Each row is a point on a landscape with many peaks, with its height.
From any point a climber steps to the highest of the 2 points nearest to it. It stops when none of these is higher. Distance is the straight distance between rows; heights are no part of it.
j83 height 654: [ 10   9 -22   1  -3  16   1 -12   6 -16  -5  -6  19 -32   7 -12  12  11
 -19  -9  22   2]
j886 height 566: [-12 -11  21  -5   6  13 -16   2  12   4 -20  24   5  26  18   5  -8   3
 -10 -19 -15  -7]
j539 height 423: [  6  10 -13  -2   2 -15  10   0   4   8   7  -9 -14  -4 -12  -1   0 -21
   7   6  20   8]
j212 height 314: [-13  -5  16  -3   8 -16  11  -9  17  26   3  -4  10  28   0   6  -2   5
   4 -13 -13   6]
j760 height 291: [ -6   1   8 -10  -7  11 -11   5 -13 -11 -14   4  -7   2  -8  12 -16  10
  11  16   2 -15]
j323 height 608: [ -5   2 -22  12  -6   9   4  -2  -7 -11  -6  -3   0 -33   2  -3  21  16
   5   4  11  -5]
j247 height 683: [ -6   7  18  -7   0   1  -7   5  -9  -2   1  -2  -9   5   6  17  -2  16
   5   5 -23  -6]
j517 height 503: [  4  -3   9  -4   4  -7  -2   7   9  19   4   2 -14  21  -8  10   0  11
  11  14 -11  13]
j835 height 159: [  8 -10 -17  -1  -1  -2 -17  13  -1  -8   3   9  -9 -11   4 -13  -6   1
   7  11  11  -4]
j213 height 601: [  5  11 -25   8  -1   5   3  -9   1  -9   2  -8  14 -33  13 -11  18   3
  -8  -3  33  -1]
j979 height 101: [  9  -7   0  -3   6   0   4  -3  21   9   4  13   1  18   1  -1  -5  -7
 -14 -14   3   8]
j440 height 305: [ 13  -7  -5  11  -7  -3 -10   4 -26 -11  -9  -6  -1 -32 -14 -18  23   7
   5   9  22  -5]
j166 height 333: [ -1  -5  16  -2  14 -11  14 -15  11  20   6  -1   5  17   0   6  -1  -2
 -13 -19 -10  -4]
j895 height 489: [ 14  16  -3   7   9   5  11  -3  -1  -4  14 -12  13  -7  19  -3   1 -12
 -21 -14  11   4]
j232 height 572: [ -4  13 -16   7   0   0  14  -9  -4  -3   6  -6   0 -27   1   2  16   0
   0   0  13  -4]
j487 height 334: [ 13  -1  -4  10  -4  -7  -5   7 -18 -11  -1  -9  -6 -23 -17 -11  16  -4
   9  15  10   4]
j851 height 509: [-28  -1  31   2   2  13 -15  -2  17  11 -19  15  10  37  19   2  -8   5
  -2 -23 -23  -3]
j87 height 340: [  1  -1   2  -4  -5  13  -6   6  -3 -13  -5   6   4  -5  10   1  -5   9
 -15 -10 -15  -7]
j242 height 521: [ -3  -5  14   3   2  -4  -3   8   9   4   6   5  12  26  11  -5  -5  -4
   3  -5 -16  15]
j584 height 368: [  2   5  -6   7  -7  -6 -10  19 -15 -12   6 -10  -8 -17 -11  -9   3  -5
  18  14   0   4]
j438 height 422: [ -3  -8  10  -7   4   2  -2  -9  -2   0  -4   7   4  20   0   4 -19  -5
  -2  -4 -10  -8]
j113 height 265: [  3  -6 -14  -1 -10   0  -8  11 -12 -15 -17   5  -9 -15 -27  -9   0  13
  11  16  18  -5]
j918 height 396: [ -3   7  -8   5 -10   1 -11  22 -10 -15   3  -4  -1 -17   2  -8   7  13
   9  10  -4   1]
j909 height 840: [  5  13  -4   4  -2  17  -7   0  13 -10  -3   4  10  -2  26 -16  -1 -11
 -25 -28 -11   3]
j170 height 652: [-10 -12  17  -1   8 -18   0 -10  -4  23   2   1 -10  20  -2   7  -7 -14
  23  13   1   4]
j408 height 526: [ -5  24 -12   8   1  -2  17  -9  -5  -8   8 -20   2 -22  -8  -2  11 -15
   0  -2  26  -1]
j74 height 469: [ -1 -15  18  -5   5  -6   6  -8   3  12  -2   1  11  31  -3   2 -11  -8
   7   3  -4   2]
j635 height 639: [  1 -19  16  -6   3   9  -9   6  12   2  -8  23   4  28   8  -1  -7   2
  -7  -9  -9   2]
j683 height 669: [-10  15 -15  -2  -2  13   9 -13   8  -9   1  -4   4 -11  10   3   4   1
 -22 -18  -1  -3]
j669 height 460: [-19  -5  18  -2   4  -9   0  -2   3  18  10   7  -2  21  11  17  -4   5
  20   1 -17   0]
j67 height 237: [ 17  -3 -17   0 -13  -6   0   8 -10 -11 -14  -2  -9 -16 -28 -12   8   3
  -4   8  28  -1]
j279 height 588: [-13  -3   6   0   2 -11  -6  -4  -5  14   4   7 -12   4   5   8  -6 -15
  26  15  -7  -4]
j99 height 362: [  6 -16  13   0   9  -1   5 -18  -3  13   7   2  -2   4   4  10   2   0
 -14 -10  -9  -9]
j16 height 751: [ -7   4  10  -3  -4   2   4  -7 -14   0   1  -2  -1  -3  -1  10  -5   4
   2   0 -16 -11]
j632 height 403: [  7   2  -6   2  -4  -2   5  -4 -14 -11   2 -10   7 -14  -9  -9  -3 -10
  -2  -2  14  -6]
j28 height 449: [  5  12  -7   8   1  -3   8  -8  -8  -6  13 -17  11 -11   7  -5  -1 -18
  -7  -5   5  -9]
j36 height 433: [  2  10 -17   3   3  -9   8   3  15   7  13  -5 -15   1  -3   6   0  -6
  -1   4   6   9]
j47 height 757: [ -6  17 -21  -2   1  11  12 -13   1 -13   0  -5  14 -16   8  -3   0  -4
 -17 -12  16 -14]
j253 height 410: [ -3   7   4  -1   1  -2  12 -12  -7  -4   9 -10  12   5   1   0 -11 -18
  -8 -10  -3 -13]
j511 height 442: [ 21  -5   0   3  -3   2  13 -10 -13  -5   5 -11   0 -20 -12   1  13   5
 -22   1   1   3]
j284 height 60: [ 17  -5 -10  -8  -2  -4   9  -8   5   2  -3  -3 -10  -3 -16   3  -3  -3
 -20   0  15  -2]
j387 height 570: [  6 -12   6  -5   3 -10   0  -2  -1  14   5   3 -13  16 -13   4  -6  -7
  14  12   0   7]
j672 height 435: [ -4   4  -9  -6   0   6  -3  11  23   0   1  13  -3   2   5   0  -6   4
  -4  -1 -12   8]
j484 height 484: [-15 -12  18  -4   3  -4   3  -5  17  16 -12   3  24  42   2  -4 -12  -5
   7  -1  -2  13]
j566 height 443: [ -5   6  -1   2  -7   3 -11  16  -3  -3  15   1   3  -1  18   0  -3   6
   3  -1 -16   1]
j138 height 632: [ -4   3  29 -15   3   5  -8  11   0   7  -4  -3 -10  17  -1  20 -11  19
  10  13 -15   1]
j174 height 640: [  2   3 -18  11  -2   4   5 -10  -9  -9  -4  -7  12 -37   3 -15  23   9
   8   0  28  -7]
j841 height 318: [ -1   0   0   3  -4  16   0   1  -6 -21  -5  -2  10 -19   2  -2   8  19
 -15  -5  -9  -4]
j908 height 373: [ -1  -9   4  -8   3  15 -10  -6  -4  -6  -8  14   5   8  13   7 -12   5
 -14  -9  -8 -18]
j837 height 205: [ 24  -2 -22   0  -4  -7  -2   4   4  -5  -5  -5  -8 -16 -13 -14   3  -5
  -4  11  26   1]
j597 height 486: [ 13   1  -9   6  -7   5  12  -8  -8 -11  -5  -5  -7 -21 -23   3  17  15
  -6   4   9   3]
j233 height 529: [ -5   2   8 -10  -2  -1  -5  15  20   8  -1   1  -4  24   0   5  -7  11
  11   6 -23  23]
j220 height 689: [  4   8  -3   8   1   4  -5   8  13  -5  10   2  18  12  26 -14  -4 -12
 -15 -21  -8   4]
j775 height 488: [ -6 -11  20   3  11 -14   1  -4  -7  19  15   5  -3  11  11  11   5   0
  10  -1 -18  -2]
j356 height 465: [-15  -8  27   6  10  -7  -7   4   5  19   4   5  12  31  19  12  -4  10
  17   5 -15   7]
j248 height 577: [  1  -2 -19   2  -4  12  -2   6   0 -11  -6   7  -8 -24  -7   3  17  24
   1  12   8   2]
j215 height 397: [ 13 -10   8   1   3   3   2 -14 -10  -2   5   0   0  -9   4   6   6   5
 -21  -2  -6  -8]
j235 height 414: [-12  10  -2   1  -8   2  -5  21  -5 -12  10  -1  -8 -10   6   7   1  14
  14  10 -16   1]
j15 height 830: [ -6   3  20 -13  -4   1   4  -2 -15   0  -9  -5   0   6 -18  12 -13   6
   5   7 -14  -9]
j22 height 26: [  4   2 -18   5  -4  -9   2  -7  -8   4  -2  -1 -22 -24 -16   5  20   1
   9  11  11   0]
j571 height 571: [ -4 -16  22  -3   5   6  -7  12  25   6 -13  16   7  32  -3  -4  -7   8
  -7  -4 -13  16]
j359 height 5: [ 10  -2 -19  12  -6   3   2  -2  -9  -5 -17  -7 -10 -26 -29 -11  34  16
  14   6  30   1]
j443 height 15: [  1  -2 -12  12  -8  -2  -5   1 -11  -4 -18   4 -20 -25 -24   0  31   6
  17  12  18   1]
j838 height 532: [ -5  -5   3   5   5 -13   3  -5  -8  11  16  -4  -1   5   7   3  -3 -15
  12   1  -8  -3]
j846 height 528: [  9  12   5   5  10   1  15  -4  12   7  12 -11  12  15  14  -2   0 -21
 -19 -18   7   7]
j579 height 483: [  2   2  -1   8  -3  -6  -2   3 -10  -1  19  -3  -1 -10  16   2   4 -10
   3   1  -9  -2]
j701 height 487: [ -9 -17  24  11   9  -8  -1   7  10  15   5  10  16  33  12   1   1   2
   3  -1 -13   9]
j748 height 734: [ -6  22  -7  -3   1  13  10  -6  13  -5   1  -5   9  -2  14  -4   0  -6
 -28 -31 -12   1]
j254 height 485: [ -7   1 -10 -10  -2   9  -2   2  10  -3  -4  10  -7  -3  -9  10  -5  14
  -8   1  -8   0]
j858 height 140: [  8  -6 -15   1   6  -4 -15  10   7   0   7   9   1  -4  20 -16  -5  -8
   1   1   9   0]
j13 height 375: [ -5   7  -2  -4  -3   6   4  -3 -13 -19  -3  -5  14   1   6  -7 -13 -10
  -5 -11  -9 -14]
j320 height 179: [ 20  -6 -16   2  -3  -7 -16  11  -6  -7   1   1  -6 -28  -3 -19   7   4
  -1  12  16  -7]
j931 height 356: [ -1   0  -1  -1  -3  -9   0  -4 -18  -5   3  -3  -2  -8 -10  -8 -11 -18
  15   6   8  -9]
j609 height 476: [-10   9 -11   1   6  -6   9   2  14  12  15  -5  -4   4   9   3  -3  -6
  -1  -6  -8   4]
j262 height 41: [ 14  -7 -14  -2   2  -6   5 -15  -1   5  -3   6 -23 -11 -16   8   9   0
  -7   3  16  -1]
j229 height 475: [  5  20 -15   8   3 -10  12  -3  -7  -1   6 -17  -9 -18 -11  -6   6 -27
   3   5  30   4]
j972 height 121: [ 12  -9 -12  -3   8  -3  -6   4  18   2   4  10   3  11   9  -9  -8 -12
  -5  -2   8   5]
j974 height 594: [  5   5   3   5   0  -3   4   6  10  -2  13  -7  11  19   9 -10  -8 -18
  -7 -10  -7   9]
j639 height 522: [-13  -8  20   0   0   3  -1   5  30  16 -16   8  16  35   5  -8  -4   1
   1 -13 -14  18]
j525 height 534: [  1  -1  -7   0  -3   6   5  -2  -2  -4  -2   4 -14 -14 -11  14   6  15
  -7   5  -3   0]
j936 height 755: [-10  -1  19 -11  -3  -4  -2  -4 -16   9 -10  -9  -4  12  -9  11 -16  -1
  24  16 -11  -2]
j764 height 316: [ -6 -10   5  -5  -3   0  -8  -3 -19  -1  -7  11  -6  -2  -6   3 -15 -10
  14  12   2 -13]
j939 height 682: [ -7   1  10 -13  -6  -3   5  -6 -10   5  -5  -8   5  20 -12   0 -22 -13
  19  10  -8   4]
j730 height 279: [ -2   0  -2  -4 -10   3 -11  12 -11 -15 -19   6  -9  -9 -14   6  -4  15
  17  23   9  -9]
j653 height 587: [-13   6  23 -12  -2   7 -14  19   8   8  -4  -7  -2  24   9  15 -11  20
  13   6 -27  12]
j472 height 82: [ 10  -3 -10  -7   6   4   6  -6  15   2   3   5  -7  -1  -1   2  -2   0
 -20 -11   4   5]

Call two points neighbours if one is among the 2 nearest of the other. Go from one point of each pair to the other, from neighbour to neighbour, staying as high as possible. Name the lowest point that can't be avoided.
j47, j170: j669
j47, j909: j683
j174, j909: j213
j15, j170: j517

For each start below, name the point where the climber stops.
j262: j28
j835: j28
j539: j174
j356: j909
j233: j15
j908: j635
j212: j635
